A landscape with many valleys, sampled at points; each row gives a point and its height.
A ball rolls from a point to the lowest of its 2 nearest points, and stops where none of them is lower. Distance is the straight distance between rows; heights are no part of it.
pota h=25.5: [141 103 105 151 140  90 107  78 167 158 144 104 177  98 124 148 146  96
  72  52 116 100  43 125 153 137 217 141 162 208 115 101  98  87 144 122
 162  78 144 145  83 202 123  75 136 118 132 119 150 171 203 130 201 141
 103 154 129 107]
nemi h=55.8: [139 146 129 129 132 102 117 117 162 110 136 122  94 165 100 148  66 168
 154  97 119 111 121 130 112  90  98  31 157 148 106 126 122 136 111  52
 157 100  99 191 115 137 142 141 157 116 150  84 101 182  79 103 120 125
 125  84 123 125]
Vokik h=22.0: [106 173 156 152  84 154 150 116 160 117  93 152 124 149 137 125  92 128
 124 164 111 130 135 137 116  99 114 111 174 147  98 106 119 194 112  59
 125 154  86 130 121 146 134 141 157  98 172 143  82  78 117 101  75  93
 138  74 134 131]
nuti h=4.1: [135 159 145 146  73 122 125  97 141 120 118 128 152 139 118 128 119 131
  92 106  95 106 118 132 107 114 138 122 185 172 111 101 123 169 130  90
 129 144 100 134 122 162 116 113 152 104 148 142 100 125 153 101 114 108
 105 105 137 100]
kalak h=12.0: [148 126 124 154 108 127 116  78 132 126 132 122 132 104 129 124 173 123
  72 109 101 130 134  95 110 145 164 155 165 156 117 103 123 130 145 157
 133 144 125  96 118 173 101  89 125 105 124 134 123 131 182 113 120 117
 119 136 136  83]
Zaguf h=30.8: [138 101 102 165 151 109 106  70 161 153 138 112 164 100 117 147 156 110
  78  90 134 122  54 116 143 123 192 112 139 159  95 126 119  72 130 133
 165  77 146 137  73 209 141  77 124 112 124 103 119 190 186 135 193 135
 143 136 125 106]
zogu h=58.7: [105 153 134 115 142 108 129 154 158 123 123 133 123 160 104 134  73 137
 190 122 128 109  98 142 160  97 106  64 126 128 133 127 131 128 102  43
 147 102  89 182 115 120 162 160 150 122 141 106 105 160  63 106 126 119
 125  85 128 142]
dusab h=27.0: [137 105 120 137 167 146 103 144 127 165 125 156 172  89 135 145 210  61
 110 138 155 155 114  83 164 103 212 159  65 124  94 162 115  85 161 211
 131  97 199  85 131 157 126 100 144 127 101 131 139 146 154 141 164 126
 133 157 130 144]
bab h=40.8: [ 93 175 166 132 104 107 178 137 167 112 128 173 167 122 137  89  50 109
 131 155 115 102 123 194 141 135  85 156 158 159 129  91 148 190 107  61
 113 160  92 174 100  91 176 168 114 120 183 182 119  59 107 131 112 125
 131  96 125 144]
fekud h=63.4: [129 160 148 136 147 110 139 159 137 128 128 170 166 156 113 138 106 102
 170 140 170 112  95 155 155  94 123 103  83 123 133 139 139 116 117 104
 143 102 146 190 119 111 166 165 145 127 149 124 129 186  95 151 162 137
 119 108 110 163]
zoge h=41.3: [164 134 115  82 113  92 143 184  97 127 144 131 167  71 153 131 122  76
 129  90  90 114 109 164 163 129 160 182  89 165 154 114 141 117 137 161
 115 163 146 110 129 105 116 159 125 160 127 162 164 113 127 132 182 182
 108 156 141 144]
safid h=35.4: [135 111 114 173 140 128  97  88 162 151 150 145 184  99 137 153 182  91
  79 109 151 146  77 103 153 123 205 142 121 150  97 139 126  86 145 175
 166  84 193 145  91 179 146  87 134 116 119 108 126 192 171 143 183 136
 122 146 108 127]
Pubat h=42.5: [151 103  89 154 135 172  91  96 144 125 108  98  69 158 112 156 156 170
  99 117 120 147 149  86  74 106 123  57 117  97  97 153 139  97 127 137
 157  83 154 130 118 173 118 109 140 117 105  82  93 194 125 140 130 127
 170 114 110 118]
tibaz h=65.4: [117 156 158 152 100 139 130 140 143 129 118 173 150 156 129 132 109  94
 153 162 135 121 111 138 152  92 140 115 101 137 111 120 133 149 125 103
 141 130 140 157 122 141 157 149 160 112 155 127 107 158  91 124 131 120
 135  86 116 164]
vol h=46.3: [146 122 112 160 140 171 113  94 149 113 113 122  89 157 112 144 146 158
 118 162 151 165 146  96  81 118  98  65 100  81  93 156 150 109 123 134
 149 107 161 159 112 140 139 131 123 121 126  83  97 182 106 143 119 112
 175 111 108 140]
sobo h=34.6: [105 135 128 144 154 143 144 128 123 124 128 179 158  89 155 103 156  96
 136 202 181 166 161 124 138 161 114 201  65  84 132 140 137 120 146 196
 106 166 163  97 137  79 141 151  88 147 119 169 163  92 133 173 104 112
 144 155 115 149]
Pok h=10.7: [125 142 134 191 105 149  86  76 141 161 123 170 172  96 162 120 190  93
  55 160 122 189 159  79 118 159 187 173 157 147  66 116 142 131 163 209
 134 160 163  88 108 159 117  76 126  75 134 146 110 129 167 112 122  85
 114 126 116  85]
rofi h=57.1: [152 135 118  80 114 126 134 220  88 126 112 145 138 141 157 137 105  79
 173 145 117 129 127 149 140  95 137 153  62 132 163 141 137 126 152 151
  94 145 166 113 159  85 118 179 162 154 124 143 147 123  66 135 151 163
 115 132 118 185]
pedu h=37.8: [ 81 176 163 121 134  86 184 141 153 131 132 165 205 104 150  90  49  79
 151 122 128  84  84 222 185 139 108 158 128 163 132  91 159 155  95  78
 130 155  93 173  99 101 175 179  97 129 175 185 140  85 108 134 162 141
 132  99 122 134]
fipo h=34.2: [115  98 113 134 143 178 115 102 108 115 108  99  80 120 125 124 168 147
 129 164 127 139 156  90 108 146 113 142 123  89 125 133 123 129 119 127
 113 135 116  74 142 151 115 114 113 133 103 117 128  97 147 128  76  97
 172 133 143 115]
lil h=37.4: [ 69 116 129 195 183 172 142  87 157 128  81 154 158 107 138 114 150 101
 130 202 157 169 115  97 132 153 116 145  95  73  85 138 125  95 107 136
 138 113 134 104 102 170 152 122  90 129 133 128 115 121 157 138 105  84
 199 109 125 122]
voz h=32.1: [188  80 109  94 135 134 101 163 108 129 145  95  97 150 104 153 167 165
 114  98 142 123 130  92 104  95 149  93 115 116 150 159 146  98 143 182
 125  78 161 146 149 117 102 115 151 139  84  81 130 183 126 142 165 149
 118 172 116 158]
Gul h=59.5: [133 134 115  86 141 141 148 208  69 130 111 142 145 111 157 122 137  75
 168 154 132 150 132 136 151 111 140 171  42 104 156 158 130 106 147 177
  89 171 157  78 151  76 114 172 126 160 118 158 155  88 101 159 138 143
 129 163 137 168]
bovo h=83.1: [170  79 106  59  90 143  64 181  98 121 106  54  46 185 112 130 140 195
 147  89  98 129 165  84 108 108 144  88 146 132 153 146 122 122 145 133
 123  88 128  68 191 156  56 113 186 112  70  91 102 133 131 112 118 148
 112 126 137 138]
lamam h=78.5: [152 132 132 113 131 118 125 130 134 104 154 115  66 176  99 137  84 193
 157 127 150 125 156 123  87 115  57  59 139 102 120 136 133 140 116  93
 146 117 134 195 153  84 136 137 140 127 128  77 112 153  79 125 117 138
 127 124 111 156]
bepeg h=21.0: [120 102 121 152 184 171 103 134 120 149 104 144 140 101 134 138 204  76
 118 153 145 159 130  73 146 119 186 148  79 106  83 146 119  81 145 188
 124 103 163  64 129 179 116 108 132 118 103 119 131 144 153 130 138 106
 161 135 133 135]
Ziku h=20.3: [ 73 138 150 158 157 136 135 133 124 161  94 160 205 122 149 122 124  43
 164 143 143 118  49 152 211 106 179 138  75 145  93 137 113 100 120 112
 143  95 142 104 122 187 161 147 149 122 151 164 131 150 140 127 160 128
 148  98 143 138]
zetam h=61.7: [120 110 109  84 168 126 148 172  66 148 125 128 142  68 161 117 152  79
 137 130 113 138 139 133 158 139 156 199  75 124 139 136 135 114 142 192
  88 167 132  47 148  98 107 148  98 165 117 167 161  67 126 141 128 141
 138 164 156 131]
gav h=42.9: [168 149 124 120  79  92 129 162 110 127 162 165 161 101 151 136 120  98
 102 109  97 110 135 156 127 130 141 174 110 171 149 101 148 144 146 166
 123 160 173 137 125 100 126 146 135 139 154 156 148 127 115 139 161 165
  95 142 126 148]
Balo h=12.9: [156 158 141 148  70 100 126  96 157 119 151 127 161 127 121 139 104 126
  74  75 105  95 101 146 101 117 154 121 188 203 118  90 119 156 139 102
 146 124 120 169  98 151 118 100 148 109 151 139 108 153 158 114 145 128
  78 119 132 105]
Bodo h=24.9: [120 100 116 143 153 106 153  64 122 124 158 107 122  80 121 109 167 147
 100 116 122 129 125 133 131 186 126 159 169 118 157 115 124 113 111 154
 123 153 101 115 108 131 131  94  68 142 114 127 159 109 180 138 131 130
 124 154 131  75]
zel h=80.7: [157 118 121  68  74 133  83 153 123 118 136  69  20 209 103 143  90 219
 129  87 117 112 188 116  67 127  67  64 172 143 137 131 113 158 142  91
 139 107 112 125 199 129  72 112 168 117 106  93  94 132 100  98  96 144
 101 104 127 126]
sud h=52.3: [149 161 139 160 102 131 132  95 168 108 139 151  98 170 106 136  78 184
 105 139 140 133 155 137  68 125  54  51 163 136  87 118 131 178 127  79
 158 129 137 194 109 119 148 116 139 105 167  98  76 147  86 117  95 124
 141  85 111 131]
natom h=22.1: [ 92 147 159 170 140 112 130 125 126 167 121 194 221  85 170  89 153  54
 108 156 142 153 107 156 183 153 180 190  92 148  82 113 126 121 141 189
 142 148 160  84 119 140 143 134  97 118 153 192 141 104 167 132 150 123
 121 112 132 115]
teli h=38.0: [110 134 134 110 112 104 162 120 142 104 133 125 115 125 117 116  84 146
 150 123 109 102 136 160 130 130  89 127 158 134 160 104 129 164 104  67
 115 151  80 155 127 107 146 147 118 141 152 142 129  89 113 117 100 126
 123 119 129 125]
tadaf h=46.5: [146 117 120  73 141  90 106 175 127 110 160  57  46 172  80 150  75 220
 181  54 124  98 152 145 103 132  72  29 176 118 148 151 118 118 116  66
 144  81  87 180 163  88  89 125 143 160  89  89 134 166  87 110 128 148
  96 135 145 107]
Nub h=33.4: [161 164 156 148  64 125 115 121 155 118 118 173 129 185 131 144  96 131
 100 140 122 118 140 128  75  77 119  84 158 169 100 108 138 185 146 103
 139 134 148 177 118 141 132 121 186  90 166 104  74 169  85 106 116 129
 104  80  97 158]
ket h=50.6: [155 114 113 102 109 121 151 148 101 103 171 116  95 120 135 127  98 166
 130 136 140 121 175 153  92 153  71 158 129 101 187 123 144 155 138 145
 107 166 123 157 154  52 116 147  96 142 117 129 160  94 116 163 112 160
 116 186 121 142]
ligub h=65.7: [ 98  87 113  95 193 149 146 149  83 138 102  81 110 113 116 131 168 120
 167 132 113 115 108 110 161 127 136 140 106  82 165 148 114  75 115 136
  83 103  96  73 134 134 117 135 113 151  97 126 149  97 145 140 126 123
 152 159 145 123]
Kimil h=28.2: [128 174 149 128  65 134 129 147 157 120 118 159 118 181 128 137  82 138
 133 144 112 116 146 149 106  84  99  88 169 167 110 120 125 188 133  69
 133 149 100 163 128 135 140 133 182  87 174 127  81 123  90  96  94 121
 107  71 131 140]
Luga h=32.2: [ 76 129 138 159 173 163 143 121 124 135  88 147 159 127 125 120 151  82
 165 184 162 141 107 120 163 121 122 145  65  79 116 155 113  99 103 123
 123 114 138 103 120 142 162 148 116 137 135 142 133 129 137 140 118 100
 176 107 134 145]
dum h=32.9: [127 115 115 100 163 117 115 179 116 172 124 124 197  94 153 145 165  47
 149  65 122 113  48 142 195 105 225 157  77 169 122 146 101  80 145 158
 148  79 176 109 128 164 141 134 158 136 133 140 180 148 147 124 186 163
 116 148 143 167]
folu h=46.9: [174  88 104  87 131 146 120 162  77 129 154 128 110 108 142 122 196 136
 109 145 134 147 170 106 115 134 153 173  87 108 158 131 139 119 163 218
  97 148 162  97 158  89  84 114 108 137  87 120 135 104 134 154 121 146
 127 189 128 142]
Mufaf h=44.4: [ 77 127 138 173 141 149 145  76 131 132 111 151 150  97 156  96 149 106
 104 192 131 170 156 109 127 173 137 195 132 110  94 108 123 146 124 158
 109 171 107  70 125 142 141 109  75 119 141 159 137  61 162 118  80  88
 144 113 132 100]
rigo h=13.0: [154 155 135 177  70 160  96  65 145 124 102 145 130 147 143 140 152 131
  54 137 118 157 156  92  75 116 140 119 166 141  71 113 136 162 149 148
 147 147 148 110 109 178 106  90 156  87 136 125  78 138 156 110 104 100
 134 107 114 103]
bagus h=79.5: [157 127 129 114 100 137 103 132 142 113 149 101  47 197  99 149  81 212
 132 111 139 123 182 121  54 124  47  46 158 124 119 140 124 159 139  94
 149 121 130 170 169 109 121 117 157 121 135  78  95 142  76 106  91 148
 121 105 115 140]
sili h=37.1: [180  83  96 117 138 142  82 132 133 134 132  94  83 150 104 161 156 160
 100  92 145 138 133  77  91  87 162  72 117 124 120 162 145  90 142 158
 147  70 180 139 127 162 109 106 164 137  88  64 108 213 134 139 165 140
 142 141 106 142]
vug h=45.4: [133 130 128 142 143 111 158  97 132 100 159 119 128 122 105 128 110 165
 133 139 160 117 135 140 121 154  70 123 134  89 153 127 138 137 111 121
 136 130 120 184 107  81 156 138  92 146 131 113 137 141 123 149 126 129
 134 147 120 124]
Bepur h=46.8: [131 149 142 148  99  90 165  74 148 111 167 144 142 100 131 103 103 147
  87 127 127 120 152 162 107 190  83 172 194 143 150  96 140 171 112 124
 126 173 115 164 102  84 143 121  70 122 150 154 137  93 159 145 115 134
 111 135 109  96]
bobov h=52.9: [155 138 123 101 100 105  89 136 160 115 130  96  66 184 100 147  69 194
 146  67 114 110 141 125  96 100  94  11 177 163 103 140 115 127 125  49
 164  87 102 181 138 142 104 120 178 117 123  77  99 191  79  83 110 141
  98  86 126 117]
Komef h=37.9: [ 90 117 131 140 177 151 133 117 113 145 119 163 162  79 152 106 187  78
 127 204 165 179 161 101 148 162 145 201  72  89 102 144 122 111 139 205
 111 166 155  55 137 112 130 122  74 146 116 166 162  83 151 145 101  97
 144 155 136 122]
serol h=25.9: [166 109 127 121 122 121 107 142 118 126 153 114 124 120 117 141 168 125
 122  99 126 114 124 110 127 107 157 129 120 132 145 129 134 121 136 155
 131  95 154 144 118 135 122 118 134 129 108 108 138 171 141 143 161 149
 122 145 120 139]
sesi h=63.5: [111  98 116 107 181 144 151 133  81 150 117 121 147  89 138 119 181  87
 137 136 122 136 126 118 163 145 147 179  93 101 141 131 120  95 118 172
 101 146 119  64 131 125 121 131  96 146 110 145 161  92 157 136 127 130
 144 158 147 124]
sasa h=45.5: [150  97 109  88 135 130 133 149  99 113 149  67  72 147  92 134 127 181
 155 104 126 108 143 130 107 127  95 101 136  94 177 136 126 118 115 113
 113 102 103 137 146 100  97 136 122 149 104 104 139 140 123 131 122 150
 125 167 139 124]
Kubaz h=31.8: [144 116 125 150 161 127 114 130 131 151 153 161 194  86 133 136 192  77
 109 115 164 134  90 118 158 125 189 158  82 135 119 149 130  80 148 194
 147  97 193 132 114 142 146 108 129 137 116 124 152 173 154 152 188 141
 120 152 114 139]
gup h=37.7: [157 130 103  78 129  96 122 205  99 149 132 124 171  89 166 153 134  65
 146  66  97 101  73 154 180 111 195 167  74 170 149 134 119 101 147 155
 126 108 168 118 133 133 128 150 153 160 132 142 178 139 113 128 192 172
  97 156 150 163]
zudo h=77.2: [156 135 138  95 133  91 128 173 127 109 156 127  93 161  99 144  73 172
 172  99 130  96 138 140 116 104  80  65 124 125 162 135 139 129 120  88
 134 115 105 206 141  65 130 145 152 137 118  91 135 170  59 116 134 165
  90 125 115 157]
gapuv h=17.5: [120 146 143 173 129 124 110 106 131 152 134 190 197  84 169 113 178  68
  82 152 128 167 143 114 154 155 185 198 117 149  89 117 128 124 149 204
 129 165 164  87 121 141 133 100 104 108 130 174 135 114 160 120 139 110
 116 126 137 101]
Sig h=34.1: [ 81 162 159 112 137  97 168 140 124 146 115 143 201  93 158 104  83  64
 155 115 116  93  84 211 198 138 144 174 105 155 136 111 144 131 104  97
 121 156  99 107 113 116 162 172 110 151 157 190 151  93 123 126 165 148
 133 109 139 135]
sopag h=51.2: [130 133 130 108 148 146 153 158 116 124 122 132 117 139 107 133 126 138
 169 173 170 142 131 127 122 110  88 138  69  60 157 159 127 113 121 141
 115 124 143 153 143  75 142 167 118 142 122 126 141 134  89 169 123 126
 146 160 115 166]
bagen h=61.4: [102 168 150 120 164  99 147 160 136 136 130 147 159 145 105 136  74 107
 203 114 154  91  78 166 183 105 107  86  97 117 143 137 132  97  94  83
 136 101  97 198 111 103 166 178 137 131 147 125 136 169  80 134 160 133
 118 115 125 150]
Nituf h=29.2: [124 128 134 133 142 109 120 119 108 158  98 130 175  70 154 113 160  63
  95  98  83 132  95 113 171 144 219 192 134 184  96 106  95 124 150 160
 118 157 137  39 133 169 102 106 141 119 139 172 146  95 168 102 138 125
 105 136 169 103]
Rupe h=2.1: [135 142 127 178 105 148  78  63 138 140 106 143 145 104 144 134 181 118
  44 126 107 172 147  71  93 132 184 151 176 150  71 120 132 136 157 180
 135 140 140  77 106 186 101  69 133  87 124 132 104 128 194 103 116  86
 127 128 134  80]
gefun h=41.4: [ 59 130 142 173 150 173 145  94 142 122  86 158 135 116 159 111 127 104
 133 218 143 166 143  99 130 154 116 168 121  80  96 129 124 145 111 126
 115 143 113  84 119 150 154 134  99 134 144 142 131  65 142 130  71  81
 179 105 132 132]
Sani h=27.9: [108 130 123 141 152 114 108 139 136 163 112 140 201 121 153 149 137  50
 148  97 142 110  31 139 197 102 215 145  77 177 109 132  99  89 138 131
 159  73 173 116 115 180 150 134 163 118 149 137 151 156 152 130 190 144
 126 124 145 160]
vep h=14.3: [104 155 147 157  82 158 136 102 139 128  84 134 131 143 139 129 121 117
  96 150  94 127 137 115 113 108 142 123 183 152  97 105 116 171 123 100
 120 141  90  97 119 176 104 122 157  93 154 147  81  88 161  95  84  87
 128  89 146 103]
pes h=28.1: [118  89 115 147 167 185 106 128 103 129 104 119 101 125 125 137 189 113
 133 169 132 159 147  67 124 121 145 131  93  85 101 148 124  93 130 158
 115 115 140  64 133 169 112 110 126 121  99 103 119 122 156 128 107  99
 174 129 133 126]
Vov h=29.5: [ 92 157 134 105 125  96 152 162 106 147  91 137 186  99 172 112  88  51
 145  97  72  99  82 181 201 129 185 177 110 183 134 108 127 142 119  96
 107 167  99  78 117 150 146 169 145 146 148 190 150  80 118 107 162 143
 117 101 158 127]
sivav h=33.6: [ 98 128 144 157 126 109 159  78 148 112 123 123 134 122 113 111 107 152
 122 138 122 108 113 152 136 150 105 125 170 128 126 106 124 144  90  78
 135 128  80 149  97 144 159 124  96 128 149 129 112 114 142 129 116 113
 139 109 135 104]
nov h=29.3: [110 120 136 168 144  90 163  57 146 119 146 110 157  98 114 107 134 140
  99 117 132 123  99 149 129 179 118 143 173 126 139 101 128 113  97 123
 145 138 103 147  92 145 149 114  67 136 139 128 134 134 173 139 145 124
 137 127 126  76]
vire h=74.0: [101 128 123  66 139 107 129 176 125 127 131  76  82 140 101 134  78 161
 199  69  93  82 117 155 156 120 108  80 163 114 186 134 121 112 106  41
 120 107  46 145 139 100 128 148 153 156  96 120 148 121  83 106 130 132
  96 126 149 111]
nivub h=41.1: [114 101 115 145 182 130 116 105 113 152 139 157 147  71 138 112 218 100
  95 165 149 182 148  88 151 176 149 186 107 103 112 141 123  91 147 222
 116 158 154  77 126 130 124  84  68 124 105 129 149 113 171 143 121 110
 139 158 125  97]
nik h=48.4: [125 128 130 151 151 144 150 115 130 110 135 134 128 132 108 124 140 143
 140 179 180 149 138 119 104 137  79 122  92  66 137 146 137 113 112 147
 125 124 152 160 114  99 156 131 100 143 126 113 136 145 124 166 119 116
 156 156 107 144]
rigup h=43.0: [ 89 188 184 166  83 121 181 110 167 112 130 197 180 132 158  80  75 114
  89 173 123 126 128 187 128 139 104 162 177 171 105  84 144 190 113  93
 111 175 103 171  94  99 170 144 103 103 193 181 107  68 129 132 102 112
 132  90 123 128]
buna h=42.4: [167  99 111  96 142 112 102 150 124 118 153  70  48 181  81 158 101 221
 141  70 129 113 151 121  85 110  90  32 147 119 135 152 133 107 121 116
 148  71 123 181 154 104  94 123 145 154  91  68 118 194 103 123 147 150
 110 148 128 126]
Fugo h=70.2: [ 63 109 118  90 150 145 150 142 135 121  97  73  76 141 116 117  86 159
 205 129  99 110 118 132 156 135 102 114 148  93 176 146 104 129  93  36
 105 127  49 102 138 122 140 154 137 146 101 133 126  47  96 106  84  97
 143 111 140 119]
Vinov h=23.5: [104 139 147 123 149 103 140 148 100 163  85 133 194  74 181 113 127  41
 121  95  86 122  65 163 195 140 204 203 102 186 100 116 112 132 135 137
 110 161 128  36 121 161 121 150 137 126 150 202 154  72 148  99 155 137
 116 117 171 109]
rola h=19.9: [165 143 117 156  95  88 106  80 170 137 154 118 173 110 132 146 130 113
  63  51 110 104  70 117 117 124 197 133 186 224 115 106 108 127 154 117
 158  93 142 163  98 177 115  85 150 107 142 130 131 173 186 118 181 133
  79 142 129  97]
num h=54.5: [158 127 124  89 128 135 140 204  97 127 129 149 122 156 123 129 113 112
 177 152 155 124 125 134 135  84 117 126  63  92 170 160 143 116 144 156
  97 125 157 152 157  70 124 175 166 142 117 116 146 154  68 156 150 150
 116 151 103 187]
kamu h=68.3: [ 87  95 114  92 155 147 132 138 108 124 101  77  92 137 124 129 126 137
 179 119  94 108 123 129 153 128 124 117 135  93 166 139 110 109 104  80
 100 118  65  90 140 137 122 150 131 147 104 127 140  87 119 117 116 114
 148 120 143 118]
leku h=72.1: [ 79 119 110  62 153 125 138 169 130 126 112  72  66 151 108 133  72 189
 210 107 112 102 112 143 153 132  81  86 156  81 194 156 116 113  96  41
 102 118  34 133 141  82 147 157 142 154  89 116 140  62  67 112 103 121
 118 139 137 120]
koli h=48.6: [149 128 122 126  94 108 149 112 123 102 179 123 109 106 132 120 118 161
 100 135 130 127 179 150  92 176  67 170 165 127 171 109 148 169 129 149
 125 179 126 159 131  74 126 120  79 132 137 136 154  96 143 152 108 145
 111 167 118 115]
kepi h=19.1: [149 107 112 144 135 125 124  91 119 130 154 122 122  98 120 124 188 138
  97 112 124 133 135 106 127 148 138 143 136 121 135 123 128 117 133 166
 141 125 132 116 106 149 125  87  93 129 112 116 131 154 167 135 137 129
 130 151 127 103]
Leme h=26.7: [ 86 152 162 170 123 131 156 117 134 133 111 178 184 101 155 101 133  72
 129 173 138 142 116 146 166 144 150 172 104 135 105 106 136 145 120 140
 123 158 132 101 112 134 154 146 107 125 152 179 132 103 143 132 127 109
 146 105 134 129]
sal h=75.7: [135 127 120  58 126 103 116 198 116 122 135 102  80 171 103 140  68 175
 202 103 107  94 134 143 136 109  92  78 140 115 187 146 133 128 116  75
 117 122  76 159 157  80 121 157 161 134 102 106 140 138  61 105 129 151
  90 131 133 143]
kav h=19.7: [159 145 127 163  77 165 101  62 144 116 122 119  93 165 131 141 143 176
  63 129 124 151 183  96  53 135  99  92 172 130  93 121 138 167 142 131
 152 143 149 127 128 165 109  89 137  98 135 108  82 147 141 109  97 110
 137 111 106 104]
bagi h=49.6: [119 145 129 165 123 151 131  96 157  96 116 140 108 167 113 135 112 160
 131 168 151 151 144 117  88 128  74  77 124  93 102 132 134 156 117  98
 153 131 142 172 112 129 155 133 127 120 148  97 104 143  94 138  89 106
 167  92 110 145]
tabe h=44.3: [145  86 104 122 158 156 124 134  97 133 152 133 110  96 134 127 211 129
 112 161 160 164 165  88 122 146 140 155 105  85 140 142 137 102 149 221
 110 142 155  92 135 109 106  98  92 134  92 118 148 114 160 158 118 123
 139 177 119 118]
Sizo h=37.6: [176  87 116  79 133 134  96 177 111 125 129  78  59 196  92 147 129 200
 145  96 151 135 148  98  99  95 111  63 117  96 153 162 148 103 133 152
 120  79 148 151 177  94  99 125 160 138  84  63 114 187 100 130 141 151
 122 154 112 153]
nefir h=41.8: [139 113 132 113 115 108 144 120 118 105 158  96  97 129 107 133 115 168
 137  99 118  98 139 150 119 134  99 122 153 126 167 117 135 145 111 100
 122 134  96 156 130 105 119 124 116 144 127 114 146 134 122 125 129 144
 110 146 136 120]
gifo h=32.4: [ 94 122 119 139 118 170 119  82 142 111  97  94  71 141 120 132 133 165
 124 160 112 144 151 103  97 138  99 126 168 105 120 127 116 139 115  92
 121 138 101  96 135 171 121 117 113 125 130 123 106  78 143 116  71 104
 168 120 135 110]
Mesug h=26.3: [ 67 142 161 159 173 151 156 138 133 155  95 168 211 112 143 111 140  54
 172 171 167 139  74 160 198 119 144 146  44 116  98 142 117  97 118 130
 136 109 146 100 124 149 161 160 126 143 144 186 136 135 144 141 150 111
 168  99 131 141]
dide h=45.1: [103 163 160 173  87  94 174  84 157 116 146 167 183  98 151  74 110 127
  80 147 123 130 132 171 128 177 110 182 187 163 128  85 139 163 106 125
 118 180  99 156  92  99 164 124  73 115 173 188 121  75 158 141 115 117
 107 117 111  92]
zeped h=47.1: [107 118 121 139 135 134 142  66 120 121 123 118 124  92 148  96 149 136
  90 150 105 145 166 106 108 183 132 189 170 133 132 101 115 143 125 140
  99 186  96  69 134 141 112 104  83 120 127 152 142  55 184 117  80 104
 137 129 151  81]
geril h=81.9: [155 100 108  71  79 131  61 182 129 127 105  64  35 210 103 135 105 208
 153  91 100 126 168 105 100 115 119  53 163 148 141 147 111 135 147  91
 134  84 112 100 188 151  71 117 192 113  77  92  92 151 104  87 102 141
 108  90 131 130]
lufi h=30.9: [125 137 140 147 126 149 138 128 118 132 123 168 154 115 150 112 142  89
 130 178 144 151 144 132 137 138 130 169  94 104 131 129 139 145 130 165
 115 164 151 106 124 111 141 142 105 133 138 159 144 108 124 143 112 119
 142 128 118 147]
foza h=40.4: [188 154 130 130  73  90 130 144 136 119 167 177 148 136 134 136 105 113
  99 130 117 109 156 162 100 115 107 148 137 165 145 100 152 173 150 141
 123 168 166 183 128  95 121 134 145 118 155 136 128 150 103 136 158 165
  94 123 112 160]
vonil h=49.8: [135 134 126 101 132  98 108 130 153 105 155  76  41 173  80 143  63 223
 156  67 123 110 153 139  90 124  57  20 188 132 121 142 108 121 113  40
 162  97  82 180 148 112  99 120 147 146 120  87 108 167  92  97 110 140
 113 109 140  90]
gubag h=37.5: [180 148 132 140  73 106 115 123 149 118 165 171 141 153 120 142 105 128
  98 110 138 109 139 134 100  96 126 106 145 168 119 104 146 173 149 125
 142 135 168 195 125 119 138 123 163 111 144 103 114 187  99 124 146 148
  94 113  97 158]
sek h=26.0: [145 113 115 135  95 157 107  91 131 118 125  91  64 161 114 139 140 179
 107 125 111 127 174 104  74 129  92  90 158 120 116 126 119 152 130 105
 144 119 124 113 141 162 103 108 139 113 120 100  99 132 139 104  92 113
 147 113 126 108]
mitu h=49.3: [152  96 114  81 145 149 149 163  77 119 158  76  67 143 108 131 134 195
 144 127 162 134 146 120  92 136  90 125 121  61 190 153 138 101 121 163
 102 110 120 147 166  57  96 134  95 155 100 106 149 123 133 170 123 146
 137 200 127 141]
fug h=52.1: [152 104 104  75 128 162 149 174  82 108 141  92  58 151 125 127 101 198
 164 154 157 130 155 131  86 144  58 140 119  67 193 147 129 138 139 130
 107 139 119 141 178  43 102 149 110 140 107 106 146  84 111 163  87 139
 128 180 127 157]

Call two points neighbours if one is among the 2 nearest of the other. Go from one point of each pair to the other, from neighbour to neighbour, staying as low as possible. Name the highest point that can't be avoided.
nuti and Vinov -> safid
Rupe and bepeg -> fipo
Rupe and Ziku -> gav
Vinov and Rupe -> Nituf

For each start below, name every point that the ball comes to, in order.
koli -> Bepur > dide > rigup > bab > pedu > Sig > Vov > Vinov
safid -> Zaguf > pota > rola > Balo > nuti
vire -> leku > Fugo > kamu > ligub > sesi > zetam > Gul > rofi > num > sopag > nik > vug > nefir > teli > sivav > nov > Bodo > kepi > kalak > Rupe
fug -> mitu > sasa > nefir > teli > sivav > nov > Bodo > kepi > kalak > Rupe
foza -> gubag > Nub > Kimil > Vokik > vep > nuti
tabe -> nivub > Komef > sobo > lufi > Leme > natom > gapuv > Pok > Rupe
Mufaf -> gefun > lil > Luga > Mesug > Ziku
